A landscape with many valleys, sampled at points; each row gives a point and its height.
A ball rolls from a point to the lowest of its 2 nearest points, and stops where none of them is lower. Distance is the straight distance between rows; heights are no part of it.
nena height 777: [-11  -3  -7 -39   4  20  12  29  13  13 -14  -5  -9  -3 -10   9  15  -2
   2  33 -18  13   9 -12 -25   7   2 -11  -9  12   5  10 -18   2   5 -28
   9 -11   5  -4 -32  21   9   7  10  -6]
fosaf height 502: [  4   2   1 -15   5  -4  -9   6   4   0   6  -4   5   3   0  -8 -11   6
 -24   3  -9  19 -16  -9  -8  17   9  15   9   1  -1   5  -1   6 -10  13
  -3  -4 -13   2   3   2   5  12  -7 -29]
tuzi height 203: [  6  10   2  14 -12   9  23  -2   3   8 -15   9 -15  -7  -4  12  11  -6
  27  11  16 -24  22  19  12 -22 -10 -40 -14   5  15 -16   6  -6   6 -21
  -8  -5  19  -2 -21  -3 -11 -20  17  20]
pifaz height 173: [ -3   4  -2   6  -4   6   9  -7   2   2  -3   8   3  -3   7   1 -10  -3
   4 -11  10  -2  15  11  17   3  -1  -3   1  -1   3  -4   1 -14   9  -2
 -17   6  11  21 -12 -12   8 -12  11   3]
vuzum height 406: [-18 -19   4  18 -28 -27 -19  16  16 -35  33 -15  -8  -1  14   8  12  -9
  -3 -26  30 -15 -17 -19  18  -4   3 -25   7  -2  -2   3   2  12  29   9
   6 -29   1 -23  19 -21 -30   3 -13 -19]
vap height 756: [ -8   2  -4 -37   7  26  18  29  -2  15 -13  -7  -5  -1  -4  -1   8   7
  -6  24 -14  23   7 -11 -12  21   5  13 -13   6  -6  10 -19   0  11 -28
   0   7   3  12 -29  19  27  14  -1  -7]
vofop height 350: [ 10  33  -7  19  24  13   6 -20  12   7  -7 -13 -12   6 -21  -5 -13  -9
  -8  12  -5  -8  16   6  -8  -6   2 -21  16  10  27 -29  20 -15 -46   5
   4 -19   2 -18   1  -3  -4   9  13   0]
Nelim height 545: [ 23   3 -11   0  12   9  11 -13   2  -3 -21  -8  14   7  -5  -3   4   1
   4  -7 -24 -20  -1  10 -54  -7   4  -4  15   0  16 -13  -2  -3 -29 -10
  24 -11 -21 -13   8  -4  -6  -6  23  13]
rebo height 438: [  5 -18   1  -5  -8 -18   1  15  12 -22  -5  16  15  -8  13  11  19   7
  13 -25 -17 -28 -10   2 -39 -16  -7  -8  -1   0  -5  16 -24  24  14 -13
  23   0   6 -14   7 -10 -15 -14   0  17]
naf height 483: [-28 -25   6  -1 -17  -8  -1  -1 -14  -7  14  -3 -15  -5   9   7   0  -3
  15   7  28  17  -2   1  53   4   1   3 -18  -4 -10   6  -2  -1  36   6
 -19   5  14  14   8   1  -5  -7 -26  -1]
maf height 591: [ 19  -1 -13 -13  16   7   4  -7   0   5 -16 -15  22   4  -1  -4   5   5
  -6  -9 -36 -10 -12   1 -66   0   0  19  20  -3  10  -3 -10   4 -29  -3
  29  -8 -32 -12  12   7  -2   5  11   3]
taku height 449: [  7   1  -2 -34  15  17  -2  16  -3  16  -7 -22   6   5 -13 -18  -1   5
 -24  13 -27  28 -17 -18 -35  25  17  37   4   1  -4  10  -9   3 -20  -4
  16   4 -18   1   0  22  20  20  -3 -22]
tul height 466: [-21 -42  11 -27 -15 -11 -15  19 -25  -3   0  18   5  -6  17  13  -2  13
  20  -2   8  18   1   6  13  -3  -9  29 -19 -11 -25  33 -19  19  54  -9
   1  24  22  13   5   9  -5  -1 -14   6]
kisu height 730: [ -6 -19   1 -42   5  11   9  27 -12  19 -14  -6  -7  -7  -2  -3   7  -1
   4  22 -14  25 -11  -8  -8  14   5  28 -21   0 -16  24 -21  10  11 -18
  -2  14   1   4 -17  26  22   6 -12  -7]
fofo height 387: [ -6   0  -4  27 -17 -33 -19   7  31 -37  35 -17  -8   4   9  13  18  -9
  -7 -19  19 -30 -14 -16   9 -11  10 -38   7   4  14 -10   8   9  13  12
   3 -31  -7 -23  18 -29 -29   3  -6 -16]
Mefon height 105: [  4  -3  -5  -1   3  11  11  -8 -15  14 -10   1   5   2   1   1  -4   4
  15   1  10  -6   6   5   0  -4   1  10  -7  -3  -7  -6  -2  -7  -1  -6
  -4  17   4   8  -6   2  13 -12   2  14]
tif height 509: [-26 -35   9 -26 -15 -10 -20  20 -24  -5   7  11   7  -4  14  -1  -8  11
   4  -6   5  31 -16  -1  20   7  -7  43 -15  -8 -27  33 -18  18  45  -2
  -6  18   9  19   4   9   5   9 -21  -5]
Keve height 285: [ -9  19 -15 -12   9  21  25   8   8   3   2  16   4   1   2  -2 -10   5
  -5  -1 -11   7  35   4 -15  14   3 -17  12   5  16  -5  -1 -16  15 -19
   0  -4   1  25 -28  -7  15  -1  25 -13]
Pules height 226: [ 12  -7  10  31  -1   0   3 -20 -10  16 -11  -6 -18  -4  -9  14  18 -13
  27  20  30 -28  -1  22  30 -25 -12 -15 -16 -12  -9 -17  13   0  -6  -5
  -6  10  15 -17   7  10 -12 -28  -6  34]
Namib height 427: [-26 -23  12   6 -31 -27 -12  10   3 -33  32 -11 -14  -6  16  18  16  -9
  12 -16  38  -9  -8  -4  40  -5   3 -22  -9  -8  -5   8   8  13  40   4
  -2 -20   8 -16  15 -14 -29  -1 -14  -5]
Guz height 675: [ 14 -34  12  -5 -11 -17 -19 -11 -31  -3  -4  -3  34   1   9  -8  -3   5
  -6 -21  -5   1 -28   4 -17  -2 -11  66   4  -9 -36  27 -16   9  -7  21
  15  38 -17   0  37  13  11  -3 -26  14]
pibu height 413: [-13   7   0  12   3  -7  -3 -13 -12 -16  10  37  39   1  16 -25 -21  21
   0 -44  10 -10  16  18 -11   7  -9  21  14 -14 -15  19  -8   6  23   8
   1  19   0  38   2 -26   1  -3  18   2]
Pap height 174: [ 10  20   0  14  31  15   6 -17 -11  28 -11 -26 -19  14 -15 -16  -9  -8
  -2  31  -5   7   3  -1   6 -12   6  10   3  -3   0 -19  14 -19 -40   2
   1   4  -6 -17   0  14  15  12  -5   9]
Zod height 479: [ -4  28   6  21  17  19  31 -10 -16  21   0  -1 -31   7   1 -20 -23  -3
 -14  22   7  18  14  -4  59   0  -4  -7 -13   6  -3 -13  25 -30 -15  10
 -23  10  14  17 -22   2  21  11  -5   1]
getuk height 386: [ 10  40  -5  28  16   8  11 -24   7   2   2   0  -3   7 -12  -7 -25  -5
 -15  -7  -3 -10  24   9   9  -9   4 -22  17   6  29 -29  32 -27 -29   6
  -4 -17  -2   3   4 -16   0   9  16  -4]
Ranak height 510: [ 17  11  -7  12   4   3  11 -13   1  -2 -12   1  16   3  -2   0   4   5
   6 -20  -8 -24   4   9 -31  -8   6  -3   9   6  14  -9  -2  -7 -13   4
   8 -10  -8  -3   3  -8  -5 -12  20   6]
nonak height 532: [-15  -1  10  25  -5  -9 -11  -3   4   7  10 -20 -42  -1  -2  -1  -2 -15
  -8  27  26  22 -10 -15  70  -2  -7  -4 -25  -5  -8 -12  19  -7   5  26
 -26  -1  16  -6  -4   7  -7   4 -29  -3]
sapa height 304: [  3  22  -8   7  18  12  11  -4  11  22 -13 -17 -21   8 -24   1   0  -9
  -5  35  -7  -3  10  -1  -8  -9  -2 -18   8   7  20 -25  16 -13 -34   0
   9 -16   0 -23  -4  11  -4   8  13   9]
pidi height 475: [ -9 -17   4  11 -20 -14  -1  -5   4 -29   6   8   2   2   9  17  18  -4
  22 -23  15 -23  -4   8   5 -15   0 -23  -5   0   1   0  -6  14  21  -4
   3  -8  11  -5   9 -13 -17 -20  -3  15]
suk height 693: [  1 -33   8 -34  -6  -1 -10  24 -12  15 -11  -8  -2  -7   1   8  10  -5
   6  21  -4  23 -27  -9  -4   4   1  26 -19  -4 -24  23 -24  24   6  -8
  -3  11   1  -8   0  33   6  -1 -25   0]
Zapa height 648: [ -5 -48   9 -33 -18 -14 -27  26  -6   1   4 -11  -4 -11   3  13  10  -2
   0  13   0  19 -42 -14  -3   1  -3  29 -16  -4 -29  27 -24  30  11  -7
   8   6  -4 -21  15  29 -13   5 -36   1]
mifaf height 465: [  1  10  -5 -18  12   3 -10   9  13  -1  18  14  14   4   2 -18 -20  12
 -33 -14 -11  27  -3  -7  -4  28   9   9  17   0   2  14   4  -2   2  11
  -8  -3 -17  22   1  -7  11  27   4 -39]
gelam height 433: [ -5  38   2  31   3  -1  -4 -15  12  -1  18   3 -20   1  -5  -2 -20 -16
 -23  -1   9  -4  16  -7  56  -2  -3 -30   1  12  20 -22  32 -21 -16  19
 -21 -18   5   5   0 -19  -3  15  -3 -14]
Rebob height 283: [  7  -4  -2 -17  10  12   5   6  -2  25 -10 -23 -11   7 -13  -5   0  -2
  -6  29  -5  21 -15 -10  -2   7  13  21  -8   4  -9   0  -1   0 -23  -4
   1   9  -9 -13  -4  20  17  10  -5  -5]
Sos height 264: [  2 -21   4 -20  -6  -3 -10   8 -24  -7 -13  17  27  -3  11  -9   3  13
  -2 -26  -9   0  -1   4 -31   6  -7  39  -7  -8 -21  28 -22  16  11 -10
  10  27   1  15   8   1   7  -6   0   7]
leta height 503: [ -6  15  16  33  10   5  16 -12 -19  18  -1  -2 -36   2   2 -10 -15  -8
  -3  19  21  14  10  -9  72   0 -10  -6 -24   3 -11 -11  20 -17  -5  12
 -32  12  20  14 -12  -2  11   2 -13  11]
gedu height 145: [ -4  19  -4  -8  15  21  20   7   4  23  -7  -7 -25   2 -10  -8  -5  -2
  -5  36  -2  15  22 -10  20   7  -4 -11 -14  10   7 -15   9 -12 -10 -10
  -9   1  13  -3 -27  14  16   3   7   5]
saduz height 341: [  2   9   1  29  -5  -7  -7 -33  -7 -19  18  21  37   4   7 -16 -18  10
   1 -50  16 -19  -4  15   6   3  -2  12  20  -6   0  -2  12 -11  -2  25
  -8   6  -8  24  24 -27   2 -12  11  -2]
lopi height 412: [  4  40  -2  32  10   2  -4 -28  18  -1  13  -7 -14   4 -13   0 -24 -16
 -25  -4   0  -3  13  -6  29  -3   2 -27  17  10  29 -25  34 -20 -30  21
 -16 -21   0  -6  11 -22  -5  19   3 -13]
Lakif height 529: [ -4  10  16  24  10   0   1  -7  -9  19   3 -18 -37  -3  -5 -11 -11 -12
  -7  32  16  17  -8 -16  63  -2  -6   0 -17   2 -10  -9  19  -8 -17  25
 -25   4  10  -9  -5   6   7   9 -29  -2]
reru height 344: [ 11  31  -6  28   7 -11 -21 -14  26 -23  18 -15  -2   5  -6   2  -9  -7
 -20 -13  -6  -8 -11 -11  -4  -4  11 -30  18   5  33 -25  26  -5 -23  25
  -4 -34 -10 -24  16 -17 -16  17   2 -19]
pep height 705: [  6 -29  12   6 -12 -18 -25 -11 -18 -21   2   5  40  -2  17  -7  -4  11
  -5 -41  -9  -9 -21   4 -26  -1 -14  52   7 -15 -33  31 -15  18  -2  17
  23  29 -12   3  32  -4  -1  -5 -13  20]
Kiluz height 243: [ -4  12  -2   5   1  11  20   4   6  20 -18   1 -24  -5 -15  13  18  -9
  21  36   9 -13  23   5  10 -17 -11 -29 -11   2   7 -18   3  -7  -4 -22
  -5  -1  15  -7 -26  11  -4 -19  11  24]
sor height 516: [  5  17  -2  28  -7  -2   3 -18  12 -15   8  14   1   1   3  10   6  -8
   5 -19  13 -32  17   9  17 -10   3 -38   6   9  26 -19  16 -15   8  -2
  -9 -11  11   6   4 -25 -10 -16  21   1]
Rik height 587: [ 19  -7  -6 -26  19   9  -1  13   1   5 -12 -18  17  -4 -11  -5  13   8
 -10  -1 -42   7 -14  -6 -74   6   2  19  12   7   9  10 -15  17 -28 -11
  31 -12 -27 -19   9  18  -4  15   4  -4]
girig height 358: [ -3 -27   5 -16  -5   8  19   6 -26  20 -21   8  -2  -9   2  11   5   0
  27  13  12  10  -1  11  10  -3   0  14 -27  -5 -23   8 -24  11  27 -18
  -7  30  17   8 -11  18  11 -19  -8  26]
sivo height 306: [  6 -22   1  -9  -7   9  20   1 -15  16 -26   7  -6  -7   0  13  19  -3
  27  21  10  -8   4  14   3 -18   0   3 -18  -6 -15  -2 -15   5  11 -21
   0  21  10   3  -9  16   1 -27   7  30]
Vibu height 536: [ 11   4  -4  -7   4  -2 -11  -4  15   3   5 -15   1   5  -4  -5  -1   1
 -16   2 -11   5 -14  -5 -18   7  10   4  15   3  13 -11   3  -2 -26  15
   1 -15 -20  -9  10   2  -2  12  -3 -20]
tove height 330: [ -1 -15   3 -16  -8 -14 -12   9  -7 -23  -5  22  23  -5  18   5   1  15
   1 -29 -16  -8  -5   1 -32  -3 -13  21   1  -4 -10  26 -16  17  17  -4
   9  14   0   4   4  -5  -5  -1  -1   4]
ses height 372: [ 11  -5   3 -26  11  13  -5   9  -4  27  -6 -27   2   7 -10 -14  -4  -1
 -14  13 -10  26 -29 -13 -13  18  14  38   0   1 -14  13 -10  -3 -22   7
  -2  11 -17  -2   6  23  25  15 -17 -17]
Nida height 592: [ 20   3  -2  12  12  -5  -7 -17   9   7 -13 -11   0  -3 -18   5  20  -7
  11  13  -6 -21 -20   6 -34 -21   6 -19  10  -3  19 -15  12  -1 -34   1
  14 -13 -17 -32  19   8 -16  -4   4  13]
kava height 455: [ -2  36   4  21   9   5  15 -13   0  14   5   4 -21   7 -10  -9 -27  -5
 -17  12   8   7  18  -2  44   2  -5 -11  -3   7   9 -19  23 -22 -15   6
 -19  -3  10  10 -10 -12  10  10   0 -11]
botum height 534: [  0 -12   2 -20  -9 -10 -26  22  19  -8  13 -15  -3   0   5   1  -1   2
 -24   5  -6  26 -21 -19   3  18   7   6   2   2   1   8  -6   9  -6  10
  -2 -12 -15  -6   2   9   0  18 -19 -31]
mam height 338: [ 20 -13   4   8   0   2   2 -23  -8  16 -14  -6  10   0  -7   8  14  -5
  18   3   6 -24 -16  17 -11 -17   8   5   0  -5  -8 -10  -5   2 -22  -4
  13  11  -9 -17  18   6  -9 -20  -2  24]
pero height 451: [-31 -32   5  -4 -28 -20 -10  16  -1 -18  24  -1 -13  -9  16  18  10  -6
  18  -3  28   7  -1   1  47  -3   0 -10 -18  -4  -6   7  -7  10  49   0
  -8 -13  18   3   8  -3 -24  -4 -17   2]
nubid height 603: [  3 -34   7 -28 -17 -13 -33  22   4  -2   8 -15  -1  -2   0   8  10  -6
  -9  16  -5  21 -38 -19  -4   7   7  20  -4  -1 -20  17 -13  23 -10   9
   3  -6 -14 -23  15  26 -10  12 -32 -17]
lod height 181: [ 10   4   0   8  13  22  20 -13 -15  29 -22 -12  -5   7  -7  -8   4  -3
   7  15   1  -3   9   7   2  -7   5   9 -12  -6  -9 -15  -4 -12 -19 -11
   2  22  -5  -1  -8  14  23  -8   8  21]
Ruk height 562: [  2  21 -12   4  15  -1  10  -3  10 -13   7  14  17   7   3 -15 -11  13
  -9 -23 -14  -4  16   3 -26  11   5  -6  19   0  19  -8   8 -12   0   6
   6 -10 -14  18  -7 -20   4   1  22 -20]
tife height 482: [ -5  -4  -3  -3   1   1  13   2 -17 -15 -12  30  36  -3  16  -2   3  14
  12 -35 -10 -18  24  12 -38  -3 -10  10   9  -2  -4  14 -17   5  19 -13
  13  13   3  23  -5 -13   4 -13  22  11]
buko height 86: [ -6  21  -3   5   2  14  23   5   1  19 -10   5 -43  -1  -9   9   0  -5
   9  42  10   6  27  -1  37  -1 -11 -28 -23  11  10 -17   7 -10   4 -11
 -14  -7  29   2 -32   6   8   0   5   6]
Luku height 375: [ -5  -3   3  21   0  -9  -5 -29 -16 -15  16  26  39   4   7 -23 -24  14
  -8 -49  20  -9   2  16  10   5  -5  29  19 -16 -15  14   2  -4  14  19
  -8  20  -6  36  20 -26   7  -6   7  -1]
Vav height 240: [ -8  10  -5  -1 -12  10  20   8   8  -4  -7  20 -18 -11  -1  20  14  -6
  23  13  10 -10  34   9  11  -9  -7 -42 -11  11  19 -10  -7  -7  29 -23
 -11 -16  23   5 -30  -4  -8 -17  17  14]
neso height 192: [-14  33 -13  -8  11  27  23  11  17  19  -4  -6 -25   3 -11   3   0  -8
 -11  33 -15  15  33 -14  17   9  -5 -27  -4  14  18 -14  12 -13  -4 -16
   3 -15  13  -7 -34   3   8  14  16  -1]
mesor height 269: [-15   8  -7 -12 -13   4  16  15   8  -9  -4  27  -8 -11   4  17   6   0
  17   7   8   5  33   3   6   7  -6 -35  -4  11  15   5  -7  -4  41 -19
 -11 -18  19  19 -33 -12   2  -8  14  -4]
Sozaz height 380: [  9  -9   0 -12  -3 -19 -38   9  13 -14  20  -3  20   3   8 -22 -10  15
 -37 -21 -24  18 -30 -18 -24  19   1  30  19  -7  -7  21  -2  16 -10  32
  -2  -7 -27   6  24  -1   1  26 -15 -43]
kiv height 537: [  8  14 -11   3  12  12  17  -6   1  -8  -8   8  16   5   3  -7  -2  11
   5 -23 -22 -21  19   9 -47   6   3  -9  22   7  11  -7  -6 -10  -6  -8
  16  -8 -13  15  -7 -14   0 -11  26  -1]
regip height 499: [ -9 -11   0   0 -15 -15   3   7   2 -27   1  24  13  -8  19  23  12   4
  28 -28   7 -19   5   7 -11  -9  -1 -20   0   6   2   8 -15  14  30 -10
   9  -7  17   4  -3 -17 -13 -13   5  10]
Duv height 535: [ 10  17  -7  25   2   0  -2 -21  16  -7   6  -3  -8   1  -9   9   2  -8
   7  -5  -1 -29  12  10   0 -13   4 -37   6   6  30 -25  21  -7 -16   2
  -4 -21   0 -18   4 -15 -15  -3  15   1]
tun height 257: [  5   0   2   9   2  -2  -5 -15  -6   4  -2  -6   9   6  -1  -9 -11   3
  -4 -11   6  -1 -12   5   6   5   8  23  12  -4  -9  -1   3 -10 -16  14
  -8  10 -11  11  10  -7   9  -4  -1  -7]
baki height 295: [  2  23 -10   1  15  24  13 -11   8   7  -7  -8   2  11  -8 -10 -14   0
  -5  -3  -9  -2  24   3 -17   3   9  -5  10   0  19 -19  13 -22 -14  -8
   6  -6 -15   9 -14 -12  10   1  21  -4]
piz height 794: [-15   6  -7 -37  -1  14   7  32  23  17  -6  -4 -28  -8  -8  18  15  -1
  -4  47 -11  21   5 -19   4  15   0 -25 -13  15   7   4  -1  -1   4 -21
   3 -17  13 -14 -32  20   0  13   0  -9]
dov height 636: [ 10 -27   9 -15  -7  -2 -15  -1 -29   7  -4  -1  16   0   7  -3   4  -1
   6  -5   0  10 -27   2  -8   0   0  50  -6 -12 -29  26 -21  13  -2   4
   6  31  -2   0  19  16  11  -8 -24  14]
bafu height 558: [ 16  13  -1  22   8   2   0 -25   9   3  -8  -7  -3   1  -8   3   6  -8
  12   0   4 -26  -3  17 -10 -22   1 -21   5   2  23 -24  17  -6 -30   2
   5 -13  -3 -21  12  -1 -17  -5  14  16]
pese height 522: [ 14  -2  -2 -33   8   2  -8  21  10   2 -11 -14  13   5  -4 -11   6  12
 -26  -3 -40  12 -19 -16 -57  16   2  28  11   3   1  16 -12  13 -19  -4
  17  -4 -23  -6   5  18   5  22  -1 -22]
Nat height 395: [ 15 -25  11   5  -9 -11  -2 -15 -11  -1  -6  -2  17  -4   1   9  19  -6
  12  -9   5 -14 -28  15  -6 -13   3  17  -2  -7 -20   4  -9  10 -14   3
  16  15  -7 -14  24   8  -5 -24 -13  30]
veka height 170: [  8 -20   6 -17   8  14   4   4 -36   6 -17   4  26   3   5 -24  -5   9
   0 -20 -13   6   0   8 -32   8  -7  51  -2 -10 -30  21 -22   4   6 -11
  13  35 -11  23   3   8  25  -7   3  12]
limup height 565: [ -6 -27   8 -24 -16 -17 -36  33  16  -9  27 -19  -6  -3   2   5   4  -5
 -20  17   1  27 -34 -28  13  17   8  17  -3  -3 -14  14  -5  20   4  18
  -3 -14 -17 -16   5  12  -7  23 -37 -39]
bifep height 215: [  0  23  -7  12   0  13  17 -16   0  -8   9  22   7   1  -1  -5 -13   3
   5 -15   9  -6  30  10  14   7   0 -21  10   7  11  -9   9 -20  19  -8
 -10  -1   3  27 -11 -20   9 -17  23  -1]
kuve height 281: [ 17  -6   5  22  -2  -7  -4 -22  -9  16 -12 -12  -5  -2  -5  10  10 -15
  16   8  20 -26 -15  18   8 -19   3   1 -10 -12  -7 -14  15   0 -23   4
  -5   9  -1 -23  13  13  -5 -18 -10  26]
Zug height 515: [ -9 -11  -1  -5  -5  -8   6   9  -8 -19  -4  36  16  -7  20  11   7  11
  25 -26  -5 -15  21  11 -21  -4  -8 -11  -4   4  -2  17 -21  11  39 -18
  11   1  18  19 -12 -15  -4 -10  18   7]
lud height 448: [ -6   0  -6  -3   0  -7  -4   1  -8 -14   3  28  31  -3  11 -16  -7  17
  -4 -35  -6  -3  18  10 -20   7  -5  11  14  -4  -9  16 -11   6  20  -1
   3  16  -5  30  -3 -13   4  -5  17  -8]
bunez height 428: [  8  -4   4 -18   7  -5 -25  14   8  -7  21   9  23   1  -1 -33 -17  18
 -38 -14 -21  27 -17 -13 -15  24   2  36  17  -6 -11  25   1   8   2  15
  -4   7 -22  22  10   1  11  28  -2 -42]
zem height 204: [  0  11  -4 -12  16  23  15   7  -4  32 -13 -20 -16   6 -12  -7   5   1
  -1  43  -8  15   6  -7  -3   1   8   3  -7   0   1  -7   2  -6 -18 -13
   2   8  -2  -8 -19  21  17   6   2   7]
kaz height 476: [ 11  -3  -2   5  -6  -8   6 -12   4 -14  -6   6  16  -2   9  10  16   2
  18 -23  -6 -32  -4  10 -32 -16   5 -14   8   7   7   1 -11  13   0  -8
  13   2   4  -9   8 -10 -10 -18  12  12]
Siz height 511: [-19 -15  11   8 -11  -5  -5   2 -10   5   8  -9 -32  -9   4   4  -6  -8
   6  24  25  30  -3  -9  66   4  -6  -1 -24  -6  -9  -2   8  -2  22  16
 -30   6  17   1   1   6  -4   2 -25  -1]
pote height 581: [ -4  22 -15   7   1  -6   8  -4  16 -20  17  29  11  -2   8  -3 -10  13
  -6 -29  -7  -9  17   5  -9  15   2 -25  15   7  15  -1   5  -5  20   1
  -1 -15  -4  22 -15 -25  -3   9  28 -25]
supi height 302: [  4  11  -2  18  -1   3  -2 -24  -1  -3   8   9  16   7   5 -16 -20   8
  -7 -26   7  -3   1   4   8   5   9   9  18  -7   4  -3  12 -17  -9  15
 -13   1 -11  20  13 -19   7  -6   4 -13]
vegog height 596: [ -3 -44  13 -12  -6  -6  -9   0 -39   7  -4  -5   9  -1   8   0  -3   2
  13   0  12  22 -26   4  10  -2   1  59 -14 -14 -43  31 -18  19  18  10
   3  38   3   4  20  23  18  -5 -34  20]
vom height 575: [ 19   4  -4   3  15  -1 -15 -11  11   7  -4 -23  -1   2 -17   3   1  -9
  -6  17 -11   1 -20  -6 -27  -8  10  -1  14  -1  17 -11  10  -3 -41  15
  11 -14 -19 -28  17  11 -11  15  -5   0]
kolab height 557: [-15 -37  11 -15 -10 -11 -20   9 -33   1  11  -4   9   1  11  -7 -11   7
   2   1  14  30 -29  -2  21   9   2  57 -10 -15 -38  31 -13  12  25  14
  -9  32   5  17  17  16  12   4 -37   1]
Feg height 731: [  8 -24  10   6 -15 -19 -14  -7 -12 -16  -2   8  32  -2  15   1   6   5
   8 -41  -6 -19 -13   9 -28  -7  -9  24   6  -7 -18  16 -17  15  -2  11
  25  18  -9   2  25  -8 -12 -14  -5  19]
sesil height 138: [ -4  17   5  15  -6   2  10 -12   1  15  -5   2 -28  -6  -5   5   2 -15
   4  21  18  -6  20   4  36  -8 -10 -27 -20   6  14 -20  18  -9  -6  -3
 -21  -6  18  -2 -14  -1  -5 -10   1  10]
Nogon height 271: [ -9  37  -7   6  12   0   0   2  26   1   9 -11 -21   8 -16  10 -10 -10
 -20  19  -7   3  17  -6  12  -2   0 -39  14  16  36 -23  22 -12 -23   3
  -4 -35   5 -21  -8  -7 -14  22  13 -16]
Manev height 333: [ -4 -14   3   2  -8 -34 -41  24  13 -32  34   1  22   3  10 -23  -7  13
 -32 -26 -14  15 -29 -21  -9  17  -6  23  20 -13 -19  26   0  19  15  29
   2  -6 -23   3  19  -8 -14  32 -12 -39]
lafu height 388: [  3 -23   6 -15 -11 -20   2  15  -3 -23 -14  26  21 -15  21  10  11  16
  10 -22 -20 -12  -4  -2 -44  -8 -17  13 -11  -6 -17  31 -27  24  26 -23
  28  18   2  -4   6  -3 -11  -9  -2  26]
nilim height 808: [-17  10  -4 -29 -10   2  -5  34  26   4   3  -4 -31  -9  -7  12   9  -5
  -8  43   2  34   2 -24  29  15  -3 -23 -16  16  10  -2   4   6  10  -2
 -12 -19  10 -11 -23  21  -7  19  -9 -20]
munit height 251: [ -3 -15  -1  -3 -17 -14 -18   6  -2 -17  12   1  18   5  11  -3   2   3
  -7 -23   2   2 -16  -2   1   6  -1  14  12  -8 -12  20 -10  11  10  13
  -1   5  -5   8  17  -5   0   1 -11 -15]
fefoz height 308: [  2  36 -12   6  16 -10 -12   0  33 -12  11 -18 -13   7 -17   5 -13  -7
 -24   9 -15  10  -1 -19  -8   5  10 -33  23  15  33 -20  25  -5 -30  14
   3 -37  -5 -29   3  -9 -18  27   5 -23]
riti height 297: [-10 -11  -3   0  -8 -29 -33  10  10 -31  26   6  16  -1  16 -11  -2   7
 -21 -26  -4   8 -15 -10  -7  16  -4   8  16  -8  -7  17  -8  14  18  21
   3  -3 -13  10  10 -14  -7  16  -9 -34]
goz height 594: [ -2  34 -16  15   4  -6  10  -7  21 -17  11  20   0   0   3   5  -7   5
  -5 -22  -4 -13  31   4   6   7   6 -39  18  12  30 -14  22 -16  11  -5
  -6 -19   5  14 -16 -30   2  -1  28 -14]
dedo height 235: [ -4  35  -4   8  13  12  12   0  12  10   2  -2 -20   4 -16   2 -12  -7
 -13  21  -7   2  26  -5  18  -2  -5 -31   2  14  21 -18  22 -18 -19   0
  -2 -20  11  -6 -17  -6  -2   6  18  -6]
kise height 497: [  0   1  -1  20 -13  -6   4 -10  14 -17  10   5  -3   1   2  17  18 -11
  26 -18  12 -35   2   9  10 -21   0 -36  -3   3  16 -14   3   1  13  -5
  -4 -13   8 -11   0 -18 -21 -21   7  14]
sot height 440: [  3 -20  12  10 -19  -9  -3 -15  -3 -15  -1   4  16  -5  10  13  15  -6
  19 -22  14 -24 -16  14  -3 -19   1  -2  -6  -7 -15  -1  -6   9   2   4
   6  10   8 -11  24  -1 -12 -19  -8  27]
miga height 186: [  0 -14   0  -2 -10  -2   0  -4  -9  -8  -4   1   9   1   8   3  -2   3
   5  -7  14  -6 -12   6   1  -1  -1  16   0  -6 -13   6 -10   3   7   7
  -6  13  -1   8  11   2   4 -11 -10   3]
musan height 289: [ -1   2   2  -5   5  12  13   9   0  22 -18  -4 -33  -8 -12  13  24 -10
  19  47   8   7   4   6  16  -8  -7 -19 -25   0  -2 -12  -1   1   2 -21
  -5   5  17  -8 -23  23  -3  -7  -6  19]
Nese height 66: [ 23   3   8  16  15  11   1 -18 -16  31 -12 -28  -2   6 -14  -6   5  -5
   5  26   1   2 -17   4  -6 -11   9  18   2  -7  -3 -12  11  -8 -40   2
   2  14 -14 -21  11  20  14   3  -9  17]
Lapat height 246: [ -3  26  -8  15  36  29  13  -9  -2  28  -8 -23 -21  15 -24 -16 -10  -4
  -5  34 -13   3  18  -1  -2   1  -1  -9   3   0  12 -26  14 -12 -36  -3
  10  -4   2 -15  -7  10  12  14  13  14]
Nakoz height 253: [  1  29 -14   5  12  24  23  -5   9   5   2  12   6   6  -3 -13 -24   7
 -12  -8   0   5  29   3  -2  16   5 -10  11   1  12 -12  12 -28   8  -8
  -3   0  -2  28 -23 -17  15  -1  25  -5]
Doga height 178: [  2  11   9  30 -11   2   8 -12  -1   6 -10   7 -24  -2 -10   9   9 -18
  23  14  23 -24  18  20  36 -17 -12 -29 -15  -1   7 -21  14  -4  -3  -5
 -22  -1  21 -10  -6  -1 -12 -26   3  23]
Buk height 411: [-13 -26   4 -26 -11  -6   7  16 -25   4 -17  19   5  -6   8  13  -1  10
  23   0   5   7   7  10  -3  -4  -8  17 -16  -3 -20  21 -27  12  36 -20
   1  19  25  16  -8  11   3 -13  -5  20]
Zipug height 248: [  8  -4  -3  -4   5  25  27  -3 -16  25 -27  -4  -4   3  -8   3  12  -3
  22  23   6 -10   6  12 -13 -14  -2   2 -15  -8  -7 -12 -11  -6  -4 -29
   7  24  -5   1 -15  16  14 -26  11  38]
dil height 303: [-15  10 -12 -24  -1  15  22  22  12  -1  -3  19  -6  -6   4  12   4   5
   4   8 -14   4  38   1 -22   9  -3 -32   2   7  14   7 -14  -7  26 -27
   2 -15  11  16 -39  -4   8   4  27  -8]
geta height 370: [  0  10  -8  32  -5 -23 -19  -8  30 -31  34 -13  -4   2   0   6   5  -9
 -14 -24   4 -22 -13 -13   7  -3  12 -38  17   7  20 -20  18  -4  -4  19
  -2 -38  -8 -23  20 -31 -20   8   2 -21]

Where does a ball stop that starts at each point below?
Lakif | Nese
sot | buko
pep | Mefon
piz | fosaf
Siz | gedu
Rik | gedu

Call two points neighbours if one is among the 2 nearest of the other. Go from one point of each pair to the other, from neighbour to neighbour, staying as low as possible. Name the highest point that can't be avoided.
Ranak and buko | Ruk
Mefon and Nese | lod
Mefon and gedu | dil
